A landscape with many valleys, sampled at points; each row gives a point and its height.
From any point a ball takes the steepest step (drop divided by distance) to one of its 2 nearest points. It stops when none of these is lower. Distance is the straight distance between rows; heights are no part of it.
kan: 168  63 144  77  98 163 134 187 119 130 139 186 147 136 142 107 182 156 141 129 165  61 123 129 108 119 149 125 128 218  84 146 108 129 138 158 156 110  98 129 134 143 101 145 147 136 162  79 119 164 125 147 106 169 173 131 119  h=2.65
fosas:  90 155 104 148 138 186 125 120 126 170  98 131  97 146  81 127 116 113 133 141  82 131 142 156 105 131 152 121 120 102 163 116 155 146  99 124 129 120 175 116 181 113 138  94 118 128 130 112  81  96 160 111 185 125 101 113 124  h=1.45
musa: 100 119 154  79 135 139 122  92 123 150 141 160 165  75 136 130 162 171 112 107 114 188 154 147 146 151 142 134 136 124 120  83 118 195 133 148 120 132 150  99 152 105 127 120 132 126 188  88  82 119 187 122 147 148 104 166 184  h=2.46
pidas: 116 133 112 145 106 186 116 165 144 122 128 145 122 198 120 104 114  94 170 155 151  58 140 135  87 121 134 135 112 180 135 120 106 129 157 131 122 103 140 125 160 142 138 151 117 119 138 102 144 141 125 139 151  89 133  91  69  h=1.90
vekug: 110 133 138 115 130 134 115 128 116 149 143 104 138 121 109 123 138 155 136 140 136 120 143 128 138 158 142 152 126 127 136 110 101 172 137 137 134 149 117 122 117 134 126 133 134 107 155 115 128 154 147 135 136 131 128 153 137  h=5.61
Togif: 166  83 132  79  99 151 130 187 139 116 150 183 130 153 138 106 166 126 164 144 173  48 126 140 108  97 147 119 125 206  95 129 105 114 146 160 133 110 114 133 130 153  88 154 138 131 128  84 147 160 106 161 120 146 168 111 110  h=3.01
Sodot: 114 114  89 159 126 124 143 125 118  69  83 130 136 192 125 148  77  72 127 160 107 139 176 145 111  91 126  88 105 107 123 162 158 119 164 127 125 100 146 174 168 127 167 146  95  93 107 130 138 104 123  73 104  73 115  59 101  h=7.18
vedi:  54 140 109 143 154 168  99 123 103 176  60 105 155 183 121 138 124 123 127 191 113 106 152 156 117 147 137 137  99 133 131 123 128 172 123 102 133 118 153  94 148 111 159 106  82  95 151  86  74 129 133 132 166 160  72 142 114  h=6.58
vore: 116 104 109 101 156 102 127 104 121 142  87 119 131 137 170 158 108  96 117 156 116 181 101 109 136  50  90 110  97  93 116 158 116 105 119  69 111 140 138 113  97 154 126 110 124 138  98 156  88 121  66 131 101 191 125 142 109  h=3.99
Rodo: 116 122 140 152  95 114 132 168 135 111 103  78 140 127 130 143 155 189 110 121 198  90  54  98 139 157 124 144 117 139  98 154 118 126  96 121 128 116  67 103 127 110 146 150 144 112 141 157 150 119 144 164 116 113 124 131 121  h=4.71
miket: 168 112 138 122 118 130 135 137 144 148 152 161  97 115 119 138 145 127 131 103 131 137  83 105 122 110 123 139 147 139 139 149 137 101  95 127 143 141 112 115 127 138  93 113 156 162 124 148 117 131 127 140 113 152 161 131 122  h=1.60
Tifu: 121 117 148  90 105 147 122 143 121 140 138 133 157 110 123 127 168 176 134 114 156 127 134 123 125 153 143 147 137 162 115 117 109 168 128 142 143 140 102 121 138 120 119 128 142 109 186 107 113 152 167 136 127 137 139 150 144  h=5.86
bobit:  87 166 116 138 148 140 115 114 115 154 116  72 121 116  98 114 104 137 120 144 107 144 123 144 146 161 129 132 119  79 147 114 134 163 109 127 132 145 150 124 149 116 156 119 119 125 127 134 118 114 157 129 160 118  99 144 141  h=4.59
loga: 102  86 151  72 118 144 103  93 117 138  75 177 193 111 183 132 168 163 101  94 135 149 102 101 121  95 139 122 123 167  90 146 128 167 109 102 137 123 131  89 166  90 168 113 109 152 219 104  65 129 155 138 126 168 104 139 126  h=1.83
nisat: 127 121 139  90 106 119 131 118 157 128 120 150 166  66 144 111 182 194 107  63 131 153  88 120 150 152 154 151 150 165  83 116 141 143  93 135 114 126 100  97 155  82 140 119 169 157 205 125  75 127 182 139 132 141 118 159 150  h=6.24
dos: 140 166 157 165 160  86 115 107 134  94 164  59 120 108 121 103 108 141 103 109 127 124 150 138 154 197 123 135 160 110 146 108 115 144 135 131 122 140 105 152  94 124 124 157 155 135  91 155 197 137 125 139 117 124 117 144 148  h=4.30
naru: 108 107 155  83 147 161 106  78 104 154  78 193 178 123 164 135 167 135 104 111 117 170 139 127 118  87 138 130 121 127 110 119 128 187 122 101 141 135 174  85 160  98 139 103  97 136 189  87  61 130 145 121 146 198  98 136 142  h=0.83
tagu: 130 135 109 146 149 189 132 105 102 144 154 162 108 152 103 116 129  84 143 148  82 145 211 166 110 153 179 120 132  99 156  94 149 167 167 155 130  99 181 155 158 105 106 116  93  88 137  85 112 120 154  84 183 115 117  93 149  h=3.16
fimel:  88 146  92 157 124 163  96 159 152 121 100 154 162 218 136 114  91  77 179 183 129  48 177 150  96 121 120 138  86 186 111 107 100 130 183 130 116  85 156 118 142 153 152 163 118 102 140  92 139 151 104 117 133 105 118  86  69  h=1.21
zitiz: 134 118 120 131 138  74 143 132 142  86 148 128 121 166 139 119  92  94 153 170  93 128 164 135 128 101 116  85  97 120 122 141 139 100 173 120 140 131 139 169  89 154 153 144 118 113  74 147 168 144  83 113 108  72 137 109 100  h=1.91
balu: 164 139 105 127 164 177 135  96 101 151 149 171 111 121 109 137 133  79 133 131  74 170 178 148 106 117 153 126 136  96 157  94 142 152 147 143 133 117 172 150 153 123  92 103 102 119 132 101  99 111 152  75 168 133 125  91 151  h=2.69
riz: 110 151 128 134 137 171 107 139 124 186 165 117 118 134  83  83 100 138 161 149  85  93 176 161 120 188 159 124 131 115 149  80 116 161 157 155 126 137 164 113 142 115 130 136 133 115 127 106 153 158 151 137 192 105 112 153 116  h=3.93
vema: 155  95 130 129 103 120 170 160 162 101 145 156  83 143 133 143 112 113 141 128 144 107  91 115 100  71 112 100 119 160 141 151 143  61 107 119 127 108 117 136 104 140  99 125 125 151  66 144 150 125 101 155 113  92 151 118 100  h=5.58
nez: 153  98 119 114 129 139 150 170 169 120 141 182 100 156 133 125 114 105 162 148 141  85 102 129  95  66 121 115 110 182 123 143 114  90 135 120 124 112 128 129 111 161  92 136 133 155  83 121 140 153  91 151 114 132 144 109  93  h=5.71
sar: 145 117 142 160  98  84 138 147 158 112 108 130 141  78 152 134 190 185 101  99 168 115  53 110 162 173 127 141 146 152  73 155 143  93  86 137 120 124  64  75 101 107 112 121 184 146 149 154 118 134 120 151  98 178 140 143 145  h=2.71
larov: 151 167 122 150 191 118 128  83  94 147 170  94 108  71 114 117  95 114 108 130  70 179 166 153 155 174 122 118 151  69 160  91 130 133 146 126 131 143 153 148 111 118 137 135 121 133  90 135 138 106 144  91 126 116 116 142 150  h=5.49
Kas: 168 155 151 137 132  75 147 111 101  59 166  97 116 123 121 104  92 123 123  92 100 164 173 135 138 134 109 112 175 105 135 149 143  91 155 142 141 128 118 178  88 113 157 145 110 137  63 153 196 113 112 100  96  78 146 107 141  h=4.60
Bovu: 117 122 131 104  94 168 123 144 123  97 147 139 146 184 119  93 127 105 161 153 159  84 201 136 106 131 141 125 112 156 119 110 112 162 190 162 128 111 133 175 143 142 119 161  99  80 159  86 164 149 138 125 146  92 150  90 125  h=4.36
Bodil: 118 146 121 138 200 113 119  71  91 157 166 100 133  79 137 133 109 119  93 151  90 189 172 161 169 185 121 129 134  64 132  77 115 162 159 129 119 153 146 135  97 125 127 145 120 109 103 117 118 114 146 101 117 143 102 170 182  h=5.29
gusib: 128 104 140 131  95 116 117 169 118 131 104 103 164 105 135 128 184 197 108 123 172  86  74 109 140 163 146 144 123 174  79 141 111 141  95 121 137 109  57  88 118 108 158 136 152 115 179 129 110 148 154 158 116 141 125 147 126  h=4.42
lor:  77 129 130  99 111 160 112 113 115 144  79 133 148 126 126 141 150 159 127 119 142 154 114 125 126 130 142 132 118 129 121 133 126 172  96 114 131 132 134 107 173 110 155 108 113 130 185 110  82 114 168 132 156 134 102 134 134  h=5.56
zev: 111  85 133  90  80  76 129 119 159 111  92 189 162  90 181 165 163 169 113  78 172 160  54  88 156  97 122 123 133 134  86 179 135  90  93 122 106 129  94 121 120 125 122 124 145 153 148 132 109 102 114 152  88 168 144 153 146  h=3.04
zem:  97 149 106 163 144 117 125 117 112 132 105  42 124 136 136 140  86 107 122 156 120 150  98 110 152 118  98 121 102  77 138 153 138 131 111  99 121 128 132 149 136 130 172 126 112 135 100 169 123 104 113 121 132 110 112 120 102  h=5.90
Tedof: 105 133 134 147 107 114 108 154 133 132 138  67 148 155 124 111 124 151 145 163 167  69 117 119 136 153 127 147 109 144 113 133  94 148 150 119 136 135 107 124  98 145 162 157 126  98 125 140 149 162 107 161 134 113 132 148 100  h=5.51
vob:  80 117  79 159 128 137 147 122 122 100  59 118 145 197 129 171  83  88 130 164 136 135 153 135 113  88 117 117  95 122 123 155 127 124 150 104 106 100 139 149 172 131 151 133 102 100 134 119 110 103 124  95 107 106  98  74  96  h=7.06
tif: 133 136 138 123  95 146 112 133 125  92 178 123 129 171 117  86  99 115 160 130 144  84 182 129 121 134 138 125 127 137 120 130 124 145 189 155 139 128 134 167 137 134 141 157 113  92 121 114 187 152 124 129 144  61 149 104 124  h=4.68
Vite:  59 153 103 140 140 148 111  98  93 148  90  96 135 128 120 133 129 126 110 151 112 177 146 153 147 143 147 124 115  59 128 119 148 171 117 127 119 132 176 127 166 105 165 107 101  95 141 100  88  90 160 117 170 125  79 149 161  h=4.92
vupu:  89 132 120 134 158 164  97 137 117 187  82 107 155 167 122 124 119 125 140 190 120  84 106 140 109 135 132 136  97 157 132 137 109 169 132  88 141 128 132  75 119 138 163 122 106 134 142 115  84 160 115 142 153 175 102 150  86  h=6.40
sop: 163 111 146 157 117 115 143 159 139 154 125 126 126  85 131 125 181 188 121 112 148  86  55 118 144 167 141 143 140 167  77 156 133  96  90 130 141 125  73  66 101 113 120 122 191 151 142 153 108 153 113 151 101 179 145 154 122  h=2.34
deno: 169 179 125 143 178 131 135  99  96 152 160  97  85  75  99 113 104 114 122 117  62 173 142 142 132 152 121 120 161  74 181  95 144 117 116 119 137 138 156 137 134 113 140 109 120 160 100 147 132  95 145  97 146  97 116 128 133  h=5.65
Dubi:  56 133 123 119 116 157 109  87  96 130  69 132 154 139 131 143 150 135 115 137 140 172 151 140 135 125 151 127 117  90 124 116 140 175 113 124 119 115 169 121 172 103 157 101  85  96 173  84  71  91 163 114 160 127  75 128 158  h=5.23
gopid: 116 102 110 102 102  87 138 125 126  82 108 138 126 116 144 159 119 129 120 119 147 178 109  99 141  75 103 110 113 100 128 157 134  88 110 105 113 137 119 173 113 139 114 129 121 116 110 138 122 104 108 132  95 118 139 131 140  h=3.88
peku:  87 160 125 125 153 145 115 130 120 190 135  83 112 114  88  97 103 157 128 154  78 119 152 178 131 192 143 122 125  92 150  88 117 174 150 161 121 138 158 107 143 108 138 132 136 114 117 114 136 133 171 141 183 130 101 161 150  h=4.25
lon: 130 137 117 121 149 166 128 111 116 163 134 143 102 135 103 133 122 104 142 140  99 141 142 132 114 113 139 132 118 108 152 112 135 156 128 118 139 143 154 123 145 134 113 112 117 130 138 121  97 134 140 106 158 137 126 119 124  h=2.13
Depud: 107 159  88 168 166 130 119 106  98 147 107  60 116 122 130 137  99  82 118 164  85 172 119 133 152 119 118 112 114  59 149 140 158 127 112 101 126 132 157 140 145 125 171 102 106 130 100 156  98  90 115  94 148 107 103 119 112  h=5.96
Vefa: 115 156 162 128 121 130 109 138 128 116 166  71 139 118  95  93 121 167 122 110 151  99 164 141 131 212 145 145 155 125 119  90 108 174 151 153 128 135 111 144 125 109 129 177 152 102 131 119 193 154 153 143 131 102 116 143 140  h=5.27
Besib: 133 101 109 101 128  71 140 113 113  77 125 130 130 109 141 148 113 109 122 130 119 191 148 116 144  83 108 102 119  90 140 145 139  80 133 116 125 147 128 192  99 149 112 125 111 108  95 138 133 102 100 108  92 113 146 128 152  h=4.18
bunin: 114 135 115 141 123 197 137 106 112 104 131 147 121 168 102 111 133  84 137 138 115 136 209 152 101 132 174 131 124 110 145 110 156 162 153 163 131  91 172 179 180 111 113 120  84  93 154  87 119 101 167  85 165 104 118  62 141  h=3.58
Zar: 177 138 136 128 144 108 140 105 120 140 168 143  97  86 121 135 126 106 133 105  87 171 134 122 135 119 108 132 164 109 175 117 133  85 122 131 140 149 134 156 105 146 100 116 137 162 101 144 135 111 117 110 114 132 159 131 143  h=1.65
guf: 146 155 152 163 125  67 136 134 145  81 132  79 103  95 138 139 132 145  94  90 146 147  91 103 149 145  90 128 155  91 152 140 151  81  80 121 121 124  96 146 103 118 129 125 144 158  93 182 165  90 112 146  97 119 128 124 140  h=4.11
Rar: 123  81 147  73  99 110 119 112 140 127  92 186 177 107 183 145 172 173 110  78 159 153  80  90 141  91 137 128 127 163  83 172 124 123 112 114 128 132 104 108 143 114 136 119 135 158 184 117  90 121 140 142  99 172 137 147 131  h=2.54
zet:  94 107 123 112 152 104 117 108 122 153  84 100 142 141 176 149 127 127 119 162 144 156  83 104 149  84  92 136  91 113 112 163 105 130 114  79 120 143 120 105  90 150 145 115 120 128 124 148 100 131  86 151 105 185 129 154 119  h=3.97
Ripab:  99 113 141 108 130 115 100 130 116 158  90 101 172 106 161 139 160 173 109 132 159 129  73  97 144 130 122 144 112 153  97 151 101 161  90  95 127 130  87  88 119 121 169 123 128 130 174 132  95 144 135 161 116 162 111 158 137  h=4.05
Nafur: 179 108 127  88 126 132 156 123 123 112 181 183 113 127 130 115 126  93 144 118 114 126 180 136 123  98 130 132 142 143 158 119 131 110 162 164 127 131 130 181 122 156  67 133 115 119 121 107 157 137 132 110 136 114 171 103 159  h=1.13
pip: 135 137 145 150  96  73 136 139 158  76 120 112 113  93 143 156 146 161  92  76 174 142  63  93 143 133  98 131 145  99 129 150 151  72  78 126 113 125  82 132 121 116 113 126 149 146 116 174 156  94 125 153  99 119 130 126 148  h=3.84
Tusi: 149 182 153 151 134 143 126 131 133 137 157  75  84 132  85  94  81 123 122 103  99  99 125 129 116 164 137 127 157 106 169 109 154 123 105 140 132 132 146 117 151 100 159 119 121 157  97 161 177 130 144 127 164  69 115 130 111  h=4.75
madob:  68 143  98 163 159 166 113 112 113 158  62 133 156 207 111 144 117  95 129 183 108  98 189 167 108 130 147 142  98 132 126 109 138 159 144 103 127  98 174 104 150 110 144 115  82  91 138  85  70 124 128  98 148 156  76 112 115  h=6.75
Vilaz: 127 127 126 102 137 144 124 110 143 174  94 144 129  93 148 139 151 150 124  99 121 156  50  98 140 100 128 137 128 124 109 154 136 139  72  89 128 137 122  85 161 109 158 109 151 188 162 153  71 114 147 146 134 166 117 152 113  h=3.59
zeri: 140 123 152 162  94  93 128 155 142 105 147 105 132 114 115 122 164 177 121 115 181  80 119 121 139 181 138 142 153 154 112 123 111 115 127 154 131 141  87 124  93 133 101 152 165 105 129 139 175 149 115 158 103 134 150 146 147  h=6.37
lufig:  83 136  76 179 153 161 142 119 123 142  54 138 153 208 119 175  91  81 131 157 127 116 164 149 108  86 123 148  97 131 122 127 132 125 130  91 106  81 166 111 172 127 144 124  95 106 137 104  78  94 125  89 112 148  90  76  89  h=6.93
dil:  66 161 135 104 147 103 110 116 128 121 104  84 158  85 127 115 144 181  99 111 135 166 123 144 160 175 122 135 125  88 115  95 122 192 114 137 103 138 137 126 159 105 163 129 141 128 166 121 114 102 182 136 151 125  76 152 188  h=5.83
Fofu:  93 110 158  79 142 157 112  81  98 162 112 179 174 106 154 133 176 149 106 121 111 189 155 149 133 115 140 133 130 127 109  96 130 203 134 126 133 131 165  87 145 104 134 110  99 114 189  78  66 135 164 122 156 177  95 164 170  h=1.69
fikuv:  99 127 102 170 118 174 137 170 142 138  90 135 128 187 126 127  92 116 158 160 160  67  91 130  84 108 123 137 116 186 135 145  94 122 132 104 117  89 124  92 156 143 151 145 131 140 135 113 121 134 121 143 135 110 119 105  51  h=1.99
pagev: 140 165 153 163 153  77 123 120 152  95 143  68 108  89 133 126 135 146  94 105 141 140 114 124 149 189 113 141 159 105 148 111 125 129  97 125 119 145  90 136 105 120 110 132 164 154 110 164 179 118 126 150 114 141 111 144 153  h=4.45
nabe: 133 137 129 152 102 121 152 141 124  87 117  89  95 133 128 144  86 118 117 113 145 147  89  98 121  92  96 113 131 104 154 164 150  83 105 109 128 113 117 157 141 122 161 132 111 142  92 169 148  97 119 136 112  71 134 102 100  h=5.20
kebuk: 111 126 116 129 154 161 114 135 127 158  91 143 134 182 126 138 107 104 137 165 132  98 129 134  97  90 122 136  98 154 126 136 105 157 150  95 130 132 138 102 123 146 138 124 110 128 143 114  88 153 115 129 127 172 118 112  89  h=6.25
zopin: 153 140 101 159 168 131 132 110 118 139 137 141  97 155 120 136  95  61 154 158  64 130 146 129 108  82 112 113 116 110 160 126 142 106 155 106 126 130 150 135 117 144 137 110 115 137  93 152 114 131  97  94 142 112 136  90  87  h=3.80
Liniz: 161  92 126  77 103 117 157 141 142  87 142 182 115 124 127 136 129 100 137 113 133 134 138 122 119  74 125 119 126 144 143 143 146  88 133 151 131 123 122 194 122 154  65 127 110 129 109 106 148 124 135 119 120 115 164  99 149  h=1.76
Vuso: 100 119 155  76 147 140 113 121 115 182 130 138 172  71 132 116 165 190 109 129 106 149 161 168 136 176 133 142 139 167 108  88 100 197 133 143 131 140 122  78 121 103 136 131 150 114 183  88  90 157 169 141 134 170 114 193 171  h=3.14
Zep: 115 122 138 144 115  70 122 128 154 128 102 112 151  84 167 144 175 175 102 123 163 130  77 113 169 165 116 149 136 136 102 151 112 124  89 131 119 146  85  99  79 136 116 126 167 142 138 153 130 138  97 158  87 204 137 164 160  h=3.19
rilig: 138  90 150 112  85 119 122 163 119 125 147 143 156 106 127 124 187 179 133 114 174  88 141 126 133 166 145 145 151 188  93 122 102 137 132 162 141 137  82 124 105 135 105 148 162  98 170  97 142 168 127 150 103 155 169 158 147  h=6.12
vuviv: 115  98 128 111  83  76 139 132 160  91 100 151 137  96 161 170 140 163 114  86 177 165  58  92 151 104 108 115 123 110 112 166 143  74  81 122 110 123  95 142 109 134 104 127 141 138 117 152 125  96 112 156  89 131 138 146 147  h=3.45
solu: 141 107 111 108 145  67 147  95  98  94 148 154 142  87 146 145 121 103 110 130  99 207 180 136 150 111 109 109 137  87 137 134 130  86 164 139 128 155 132 196  83 154 100 126 115 103  91 121 136 103 104  82  83 124 159 141 170  h=4.49
vutor: 136 174 107 162 163 135 127 109 105 158 124  74  89 101 104 120  97  91 132 141  66 161 115 136 135 128 119 113 135  69 177 121 157 114 101 108 133 134 163 135 146 115 161 100 111 156  93 159 116  98 126 107 162  99 112 121 108  h=5.82
bipab: 116 143 134 159 100 120 132 147 141  97 112  61 114 132 127 133 102 152 108 115 178 115  63  93 134 137 109 134 126 109 125 154 136 122  92 116 124 112  93 130 148 110 162 143 125 123 115 178 162 108 144 158 121  85 118 119 110  h=4.97
tuvo: 168 160 144 154 150  92 134 100 105 103 178 102 116 135 122  99  84 104 140 120  75 148 177 137 141 145 117 109 156  99 139 134 142 102 170 138 151 129 134 157  95 122 169 135 111 134  70 160 189 134 102  95 121  67 140 111 117  h=4.34
Fud: 158 133 110 149 149 165 131 163 166 148 138 178  88 172 130 118  94  83 173 149 117  71  96 132  81  71 121 131 116 172 136 134 110 102 138 111 118 107 149  95 130 155 116 134 141 171  99 142 128 155  87 143 134 131 135  93  57  h=5.85
Musaz: 126 135  92 116 147 136 131 160 168 111 121 185 146 198 144 119  92  59 175 178 113  70 167 153 100  85 113 120  77 175 101 109 105 117 183 131 111 102 168 124 114 164 131 161 116 104 110 113 143 166  91 107 121 119 121  78  88  h=0.37
tesab: 163 147 169 164 100  82 140 140 147  58 166  99 104 122 125 113 114 142 107  86 150  96 139 122 124 158 121 114 161 133 130 136 146  79 129 157 133 131 101 148  79 118 116 143 128 132  67 168 222 122  92 151  93  95 137 129 143  h=3.67
lagok: 147 129  88 130 158 141 133 119 116 137  95 167 113 153 125 166 102  66 130 141  87 155 135 130 101  49 114 118 111 104 141 129 138 110 139  96 112 122 160 129 136 140 117 111 107 137 110 139  78 120  99  88 119 159 118  83 102  h=3.51
Meruf: 169 136  96 126 161 171 134 102 104 133 114 188 126 141 125 158 138  56 124 116  88 163 165 144  98  67 141 132 124  96 140 105 151 132 148 129 121 109 175 148 152 130  89 102  93 119 132 106  73 107 127  65 141 165 120  66 139  h=3.13
zakot: 155 110 118 119 111 112 165 155 136  82 125 141  92 142 123 146  96  96 135 118 119 151 113 110 109  68  97 100 123 123 160 155 151  64 122 117 123 109 122 174 131 127 126 123 103 142  80 145 145 107 110 123 109  73 144  91 108  h=5.39
raf: 103 148 109 151 147 190 117 122 116 176 141 144 112 156  92  99 111 103 153 166  73 109 202 169 115 168 169 122 120 108 157  90 138 163 160 145 134 115 180 130 155 110 122 122 110 103 130  91 123 137 147 106 197 116 106 122 128  h=3.56
Dat:  80 149 100 157 132 177 129 118 123 155  77 101 103 148 101 143  99 114 130 144 119 135 106 131 120 113 131 119 116 110 161 140 145 137  82  99 122 122 155 124 189 119 157 103 112 135 131 131  87  90 153 117 165 106  98 115  97  h=0.79
feve: 160  78 148 151  77 132 151 200 124 114 149 147 127 138 114 122 176 173 142 124 193  41  81 117 114 141 142 112 136 189  79 139 119  84 125 156 137 111  92  87 107 132 112 146 163 124 119 121 155 147 105 162 118 115 168 137 105  h=3.71
Zuv: 119 141 127 110 145 114 118  92 120 131 139 120 133  80 126 141 137 136 112 100 122 188 123 116 155 129 123 136 137  81 137 103 129 150 107 121 118 157 137 133 147 134 124 122 141 137 156 128  98 104 158 115 131 134 115 147 169  h=2.70
vama: 122 148 135 116 117 133 124 149 152 142 112  90 119  99  95 113 152 179 116 104 135 120  82 126 134 173 139 146 135 134 120 107 133 145  82 136 122 133 108  91 159  99 147 119 161 142 159 145 118 131 178 143 150 121 107 146 134  h=4.17
nimo: 105 112 124 129 133  85 124 118 132 149 118  92 141 122 154 143 136 150 122 155 151 137  88 108 159 120 107 143 101 122 115 151 100 129 109 106 126 146 103 111  73 153 128 122 140 128 116 158 122 135  87 162  98 184 138 158 134  h=3.68
mar: 129 126 114 112 106 175 139 131 118  86 130 157 130 182 118 112 120  81 146 146 144 106 197 141 102 106 141 126 112 134 133 118 134 149 171 164 122 104 149 181 161 134 104 138  94  89 160  96 140 127 153  97 143 102 139  56 129  h=4.01
pid: 177 146 120 155 160 118 138  98  97 126 165 128 100 132 118 116  97  80 147 144  61 148 176 133 132 118 129 107 143  96 160 124 145 108 174 126 141 134 152 157 113 128 144 118 109 131  93 143 151 122 113  85 143  79 140 100 115  h=4.07
mized: 139 133 130 119 116 149 131 145 148 162 110 123 114  99 117 131 151 167 123 101 133 138  55 107 125 133 142 141 133 148 111 141 142 126  68 117 129 124 105  84 165  98 151 111 160 162 159 153  90 129 168 144 143 135 118 144 111  h=3.87
rav: 121 117 110 114 149 129 121 129 124 134 133 152 133 177 129 130 114  90 147 168 116 107 164 133 112  89 125 132 100 140 122 124 107 150 185 115 129 144 138 127  90 158 111 132 117 102 125 113 117 165 101 118 123 149 136 118 115  h=6.07
Popa: 157 135 139 159 100 155 135 161 146 133 160 117  90 158 111 122 112 119 148 128 151  73  92 111 101 123 134 127 133 151 141 131 127 106 120 128 131 114 127 102 143 131 137 128 135 140 107 155 158 141 117 152 144  79 143 120  81  h=5.14
zol: 167  74 151  88 101 140 130 156 144 140 127 189 137 115 147 126 174 156 129 108 153 106 100 113 124 108 144 135 132 188  93 167 121 114 121 144 152 131  94 123 131 132  88 124 157 148 154 107 113 148 132 141 102 185 166 142 129  h=2.20
mori: 172 102 143 130 115 143 137 153 143 162 144 159 115 110 120 128 161 158 133 108 139 104  78 114 130 128 145 142 137 163 108 160 125 108 108 126 151 142 103  96 126 130 102 119 164 163 142 138 106 149 123 148 111 170 161 146 113  h=1.88
deg: 149 147 130 130 149  92 123  98 107 127 156 120 120  76 132 139 129 122 109  99 104 196 131 122 151 125 106 132 153  78 159 120 128 103 115 119 124 153 131 157 112 141 114 120 140 146 118 149 124  93 122 109 105 129 138 142 157  h=2.14
Pimep: 146 144 161 135  99 131 112 139 128 102 193  97 131 143 101  85 114 147 137  97 163  84 179 129 125 185 149 135 152 140 114 106 117 145 165 164 136 136 119 146 124 125 123 174 140 100 119 121 221 154 129 144 128  81 142 137 135  h=5.01
lubog: 139 175 144 136 138 126 125 147 150 134 135  63  90 111  90 104 120 153 106 100 118 114  96 132 124 185 137 135 142 109 149 104 140 135  85 142 122 134 118 103 154  92 139 125 163 151 118 163 163 129 168 143 158 102 105 143 134  h=4.48
Rofed: 181 115 149 135  86  97 159 154 160 105 164 165  98  92 123 143 149 133 117  85 145 114 109 123 124 140 121 112 166 154 149 139 164  49 107 182 137 140 114 123  91 135  65 115 142 158  89 144 175 133 102 148 107 127 170 134 150  h=2.86
Sif:  81 167 149 117 136 125 109 130 129 111 123  62 145 105 105  99 120 181 103 113 139 136 145 149 135 204 139 137 138  98 123 103 119 186 124 148 126 129 117 144 150  96 151 155 142 113 148 126 153 122 186 136 150 109  89 148 165  h=5.57
tazez: 129 124 127 122 133 117 121 113 118 135 166 123 128 132 118 122 121 124 141 139 130 124 161 123 139 134 129 142 126 123 133 117 109 145 166 132 138 154 128 151 101 154 105 139 131 100 127 121 147 151 122 129 122 126 147 144 144  h=5.84
fet: 165  93 142 121  81 147 121 199 128 119 173 157 119 158 120  99 170 140 167 127 182  38 117 123 112 134 147 120 138 194  90 115 113 106 144 166 129 118 115 108 126 140 114 147 149 119 125 100 174 157 103 170 131  99 177 129 104  h=3.38
Namik: 136 120 131  99 145 137 115  91 127 162 122 163 137  94 141 149 149 126 125 104 107 185  99 112 141  86 126 135 132 101 127 135 130 145 108  98 131 152 142 110 140 142 119 108 138 166 152 129  80 116 130 120 130 180 129 152 139  h=3.21
difu: 166 109 115  79 148 140 148 120 122 114 178 186 137 149 142 105 123  70 155 152 113 112 213 151 127  97 139 124 122 141 134 100 118 132 203 171 123 123 142 179 113 160  69 144 113  94 134  88 151 152 122 104 145 125 163  94 159  h=0.38
Bug:  89 149 127 156 130 110 117 127 129 135 119  40 139 148 132 117 102 130 126 166 154 107 100 113 154 150 111 144  96 104 122 147 114 156 133 112 130 128 115 132 112 133 169 141 116 113 112 164 143 140 118 145 133 115 118 142 110  h=5.72
zepe: 130 126 135 149 109 138 115 167 131 147 150 100 124 155 114 112 136 150 153 143 158  56  99 119 115 151 140 138 118 156 123 123 105 136 131 128 137 129 110 106 119 135 146 148 141 122 124 134 147 158 112 163 144 105 138 143  83  h=5.34
mik: 130 106 153  83 103 141 127 122 138 146 123 159 167  90 140 115 180 186 119  86 136 145 120 116 136 145 148 147 143 177  92 126 122 159 112 144 136 129 104 107 150 103 130 115 151 138 210 106  83 144 179 134 129 146 138 154 147  h=6.06
pini: 169 158 150 157 114 140 135 138 132 117 169  99  77 143 105 123  90 109 129  91 115 101 112 104 111 130 125 127 152 122 169 127 151  95 112 127 138 125 133 121 137 105 153 116 114 161  94 166 174 121 119 127 146  64 136 113 103  h=4.94
Neni: 172  95 140 104  79  93 165 145 160  88 151 183 105  90 136 146 143 124 121  81 145 146 122 123 132 117 114 120 151 147 152 150 161  57 106 173 142 132 119 172 103 145  55 119 123 149  94 123 162 116 121 127 102 118 171 130 164  h=2.41
duz: 127 119 126 127 166  96 127  69 102 146 171 138 140  86 143 145 116 111 109 138 108 186 178 143 160 155 106 140 141  92 139 102 108 134 170 130 122 164 132 144  77 159  97 142 131 105 118 117 120 129 124  98  95 161 144 171 182  h=5.02
vimas: 160 162 174 177 118  89 118 129 150  71 169  76 113 122 126  97 120 146 100  90 152  87 148 125 134 188 135 122 176 133 129 119 127 114 136 150 125 134 101 129  89 122 114 150 155 131  76 163 230 137 100 156 118 109 119 135 143  h=3.98
Zunar: 195 111 143 123 131 127 141 125 149 161 183 185  84  94 125 132 138 114 146 104  94 130 120 125 123 118 124 142 174 147 167 133 140  82 119 150 147 147 132 124 107 157  65 101 151 176  98 147 137 145 103 130 120 164 175 141 133  h=0.99
Merev: 102 124 142 109 134  81 111 114 140 132 104 119 184  77 170 135 182 182 102 105 158 143  86 115 168 164 126 156 136 146  89 134 112 153  94 116 114 141  90  89 108 123 147 123 156 143 178 132 108 137 130 156  97 179 118 171 165  h=3.66
luduz: 176 121 152 141  87 104 149 159 154  89 182 142 102 126 119 123 132 131 132 101 158  86 127 120 116 135 130 114 154 158 138 132 149  68 128 167 137 136 119 139  96 135  93 130 133 134  83 146 203 131 100 160 110  87 162 129 140  h=3.27
Geri: 126 117  93 124 158 117 131 111 110 134  89 121 121 140 145 161 107  78 119 158 100 180 124 117 126  55  98 104 100  86 134 144 132 104 134  82 110 135 144 129 119 148 135 108 115 126 106 149  81 112  90 103 109 154 121 112 104  h=3.76
ziz:  90 132 100 150 122 178 140 138 133 154  60 129 121 170 129 155  98 124 139 145 153 113  82 122  98  97 122 135 115 152 145 148 113 137  96  84 116 103 129 109 181 127 147 122 115 146 153 121  92 109 140 132 135 137 103 103  70  h=1.47
Giler: 133 108 122 109 141  81 136  80 111 119 146 169 140  79 161 152 125 103 106 123 106 204 167 141 154 120 104 123 146  97 146 124 117  98 153 135 122 172 137 166  75 167  80 119 134 120 111 119 120 122  98  89  88 171 158 163 186  h=4.76
kepig: 130 121 103 115 143  88 131 147 180  83 138 160 139 195 162 120  87  66 177 193  96  99 172 149 111  99 111  81  59 155  94 121 121 107 175 123 130 113 154 146  99 174 145 150 128  96  80 122 172 165  82 110 108  71 114  99  90  h=1.19

Where does a ball stop that starts at each point below?
vema => Zunar
Ripab => Zunar
vedi => vekug
tesab => difu
vutor => naru
pip => naru
Giler => naru
Tusi => Zunar

Call two points neighbours if one is among the 2 nearest of the other. Go from one point of each pair to the other, from neighbour to neighbour, staying as low as possible. Name the highest point that can't be avoided.
balu and naru => pagev
lagok and difu => mar
Dat and Zunar => vore
Musaz and Dat => fikuv

Two balls start at each pair of points below. Name the first point that both come to, or write none.
Vefa and Tedof => none
Dubi and Namik => none
Kas and pini => none
